Each row is a point on a tangle of strands that fork, close into loops and nearly touch. The rows are in no order.
In the rows, zero is written as 100.
Two points are linked if the straight distance between their rows is under 77.4. Some points are linked to none.
zepu: [123 63 93 22 90 73 113 101 68 162 56 133 125 73 119 93 99 80 86 126 127 90]
vavo: [87 66 103 102 96 105 108 95 111 55 73 126 133 95 78 110 100 89 89 107 53 60]
mub: [104 134 106 133 62 97 117 106 161 89 166 16 39 114 104 74 74 113 79 97 146 85]
Moli: [102 126 85 98 128 93 81 132 128 57 121 79 105 57 110 120 117 72 72 121 100 123]
Sarez: [135 143 104 86 124 71 71 93 120 111 96 76 73 99 100 107 140 79 75 118 92 103]
fopeg: [126 149 107 132 124 87 96 105 142 68 144 32 76 58 113 109 99 96 63 100 118 129]
vir: [82 117 99 92 87 106 70 78 107 139 67 122 80 142 111 83 91 113 110 70 106 58]
Poduz: [103 125 99 135 99 105 112 111 132 60 123 80 65 99 130 82 89 104 58 69 80 105]
tam: [77 132 121 97 74 84 90 113 137 76 146 47 85 111 108 110 98 103 119 91 124 85]
Sivu: [101 100 83 73 122 72 81 137 115 89 102 103 113 81 86 140 130 77 92 137 94 95]
zasub: [115 67 109 123 84 125 121 101 58 120 127 120 129 112 104 111 97 151 127 88 118 119]
Mubu: [109 137 97 141 103 106 140 83 134 71 133 99 64 138 96 87 85 127 97 49 103 136]
Kebog: [95 176 87 94 110 72 83 121 131 71 121 53 105 82 89 130 129 92 105 115 129 129]
Povim: [102 19 67 74 81 111 126 100 66 148 27 137 158 90 97 56 93 87 95 145 121 88]
Komol: [106 96 107 102 123 107 81 120 105 77 131 80 101 73 105 126 93 82 104 110 96 133]
sovam: [106 142 95 76 119 63 69 106 77 126 86 70 115 80 106 130 127 90 114 134 124 121]
gafi: [87 118 100 91 85 114 74 105 131 99 102 86 66 139 122 84 79 94 94 85 99 48]
kago: [120 94 118 139 96 91 143 92 73 110 139 82 99 86 69 122 95 139 141 90 107 146]
masud: [61 108 106 130 86 114 113 71 80 93 94 118 114 106 111 101 88 146 133 58 92 115]
lut: [97 104 84 79 113 96 115 127 115 56 87 105 111 69 88 106 99 54 56 118 64 69]
toteg: [113 70 119 120 85 122 102 100 93 98 134 101 111 114 103 137 87 130 133 72 105 106]
ref: [98 100 128 121 71 73 145 90 130 51 157 79 88 97 88 112 100 127 119 72 99 124]
did: [91 68 96 84 88 96 106 112 63 120 99 118 135 93 101 110 122 100 124 147 84 94]
liva: [106 159 91 112 135 82 82 121 137 60 134 54 87 52 120 109 111 74 59 103 116 116]
laf: [144 131 123 138 124 82 106 89 114 81 141 54 78 91 69 132 109 102 109 102 110 144]
Keba: [97 178 100 84 122 75 70 106 102 98 96 59 108 68 84 118 141 85 112 121 119 129]
rit: [112 48 89 87 89 115 112 91 49 139 57 154 129 92 131 84 103 110 100 115 113 85]
sib: [89 114 106 81 103 87 72 103 91 113 103 86 97 96 103 116 108 85 115 108 91 83]
liguf: [136 84 111 101 97 82 100 101 38 144 81 106 104 80 143 95 111 140 110 117 132 98]
Vuro: [99 22 82 112 92 117 99 123 53 151 90 140 121 93 99 73 108 114 117 144 101 116]
namiz: [73 127 112 118 66 85 107 104 152 64 153 41 53 106 105 77 77 114 89 83 128 84]
saze: [85 40 74 90 107 131 116 114 85 107 55 125 135 109 78 75 105 64 113 145 70 102]
gomig: [100 142 114 136 93 92 121 67 76 110 96 87 77 110 90 87 100 139 133 72 96 129]
nanir: [92 105 117 86 92 116 77 103 89 100 99 88 108 117 123 113 90 90 133 88 99 89]
gapi: [98 119 106 102 123 94 100 97 76 98 91 114 89 70 88 97 114 89 116 102 70 127]
zul: [68 120 105 133 74 122 98 84 143 85 130 92 65 139 101 91 64 129 107 45 130 89]
Kab: [100 122 101 64 110 74 64 114 117 100 95 92 95 95 96 139 117 77 95 120 103 69]
moki: [77 140 100 88 91 74 89 126 127 57 134 58 112 94 112 132 104 91 107 113 121 102]
garif: [91 115 135 129 67 72 124 72 125 77 139 66 84 109 82 115 88 140 127 52 102 102]
gubag: [87 90 119 129 72 94 153 107 123 35 146 99 89 87 91 92 99 115 98 78 73 133]
Tid: [93 143 120 129 89 87 91 64 63 136 90 68 86 101 110 92 100 144 134 76 113 98]
pidim: [85 74 88 70 107 82 97 134 88 109 108 112 138 77 79 123 126 84 114 162 96 91]
fome: [73 111 98 65 85 110 82 82 107 114 54 129 105 132 96 81 84 97 94 69 86 46]
segu: [89 57 80 50 110 120 121 110 89 108 62 121 140 99 66 83 101 32 91 142 76 90]
Nugem: [103 81 97 65 106 102 90 93 73 122 57 138 105 107 107 96 93 61 102 89 83 96]
zibom: [122 58 90 95 91 101 110 109 40 118 69 136 112 76 152 66 99 133 96 127 133 93]
gozan: [86 64 98 102 87 111 108 86 90 93 63 135 142 103 81 106 96 110 111 103 68 65]
pagoz: [120 115 111 114 107 82 94 80 45 150 85 90 96 90 121 92 106 144 117 97 120 101]
dar: [107 80 94 81 105 105 90 95 60 138 80 125 97 100 124 92 98 80 114 102 109 122]
lizel: [104 146 90 118 91 111 78 111 143 116 116 50 29 127 119 63 92 102 60 104 120 69]
Par: [79 126 103 117 78 126 67 93 138 104 120 84 50 138 100 78 74 114 105 77 118 70]
bap: [105 135 90 155 94 113 118 94 150 69 133 90 64 126 126 81 73 132 69 46 104 109]
Riza: [75 97 92 123 97 122 121 79 52 115 77 138 137 111 130 95 94 153 118 78 109 101]
Fod: [113 62 90 40 104 81 100 103 66 160 64 123 120 56 114 95 105 59 99 137 121 127]
ver: [87 107 102 101 90 117 73 70 93 140 77 142 109 150 119 87 94 132 118 62 122 91]
zagis: [105 69 96 120 100 122 91 100 93 91 107 127 105 113 95 102 96 97 115 104 73 108]
vum: [85 65 84 91 115 97 124 115 116 67 79 121 122 87 68 98 107 67 67 124 51 74]
Lesik: [147 117 128 129 100 86 141 93 96 103 140 58 85 92 59 128 105 119 127 94 115 143]
dod: [107 41 89 107 116 118 93 108 94 120 100 148 91 99 81 92 105 93 112 120 78 127]
Zasun: [66 120 97 104 113 94 91 82 93 84 75 109 99 95 92 93 95 88 102 81 60 100]
zotu: [95 97 101 59 111 97 107 96 107 83 59 111 103 115 84 91 81 59 51 74 84 48]
kule: [109 25 89 45 78 109 130 90 72 144 31 137 155 94 65 72 93 81 78 124 109 92]
nufim: [114 15 75 76 84 105 109 113 61 148 67 139 141 83 104 72 108 91 105 146 113 93]
Duve: [102 91 108 115 106 95 86 112 131 54 142 79 92 82 122 123 83 86 91 95 82 98]
dolo: [112 136 108 139 107 104 125 77 112 85 121 97 75 122 80 91 108 132 110 75 88 144]
gebo: [107 115 104 111 85 124 79 81 109 124 108 123 82 161 104 97 91 136 116 55 120 104]
lebur: [124 67 104 68 111 96 74 107 70 149 89 114 102 75 122 102 117 80 114 133 120 140]
zetud: [105 84 110 33 107 91 97 80 71 133 44 123 115 85 88 104 79 52 88 78 101 89]
firo: [121 128 91 49 140 75 94 107 115 94 74 95 83 72 87 117 122 50 37 110 88 83]
Nomum: [99 122 100 50 118 83 95 102 114 98 73 97 79 95 85 108 96 57 52 87 94 57]
dugi: [92 124 95 96 84 89 105 126 134 70 117 69 99 98 144 87 99 87 52 103 95 50]
Tifuf: [99 133 96 110 92 111 84 123 137 94 126 65 61 115 134 83 88 86 63 94 105 59]
sunu: [86 90 85 133 96 127 125 97 130 51 127 140 100 129 97 87 114 128 90 88 68 121]
fek: [100 89 104 118 109 112 89 103 120 59 113 117 94 108 118 103 84 89 90 85 73 89]
sar: [120 113 127 108 112 96 87 92 81 116 120 75 78 98 106 110 107 112 128 95 111 128]
gite: [90 123 115 88 104 71 87 112 62 122 111 80 122 66 103 129 125 120 134 130 115 108]
Tul: [87 86 117 84 77 101 84 96 60 117 87 106 129 101 128 112 90 112 130 91 105 57]
Zerok: [85 40 71 121 104 145 106 106 106 80 76 138 134 126 82 78 107 80 119 135 64 96]
kat: [78 113 99 134 75 127 92 78 130 94 117 115 94 150 96 98 82 147 123 42 112 95]
Befi: [96 136 123 112 110 80 63 82 100 119 108 57 85 89 91 122 104 102 122 97 115 97]
Rofo: [135 96 115 93 118 93 80 99 58 143 108 81 93 77 113 123 111 94 125 122 128 146]
Lozun: [87 64 75 129 104 136 118 94 122 55 90 154 124 135 90 79 108 101 89 110 65 103]
Zipas: [114 60 101 125 90 139 102 99 117 84 124 141 115 130 93 118 84 131 117 77 87 114]
Duta: [56 126 100 124 101 93 102 77 99 73 91 107 98 108 105 86 82 122 120 58 86 112]
Fet: [100 82 94 140 83 109 149 92 119 52 141 124 96 123 88 102 94 137 111 77 84 143]
Ges: [116 91 98 107 136 106 92 103 66 134 102 117 81 61 82 95 127 92 110 118 86 147]
rop: [98 61 86 130 94 135 116 96 52 113 101 144 142 112 123 97 93 158 120 102 122 109]
dofaz: [104 136 80 75 123 75 106 128 125 68 101 87 95 68 105 115 117 70 27 117 86 65]
befa: [90 82 95 61 108 127 116 92 98 84 36 128 131 126 76 83 87 53 71 98 69 66]
gedo: [111 155 106 128 94 100 88 110 149 98 145 22 46 115 102 90 96 111 77 110 133 75]
dut: [88 26 74 114 108 114 89 131 78 137 92 138 104 95 69 71 115 96 112 141 73 120]
tes: [130 147 112 130 130 75 79 86 129 80 131 37 76 72 79 122 115 91 88 104 115 130]
Sovu: [106 60 100 46 104 119 134 104 101 91 47 116 131 117 57 85 89 44 62 123 83 79]
muzu: [96 110 105 39 103 72 80 89 98 135 56 109 91 102 84 122 85 64 85 80 113 64]

A piece is all that can be reached along the links. How many separate loops has the piece of each point below (a circle has one, a figure eight two, a Y none), and how many tips (points with one link)?
Zipas => loops 0, tips 4
Lozun => loops 0, tips 5
gedo => loops 0, tips 3

A fork is a point with three links, a tip a point with one. Leave the first point through the second and follow the links. Name the first fork or tip that comes.
ref / gubag => Nomum
Mubu / dolo => nufim
sovam / Keba => Tifuf
Nomum / zotu => garif
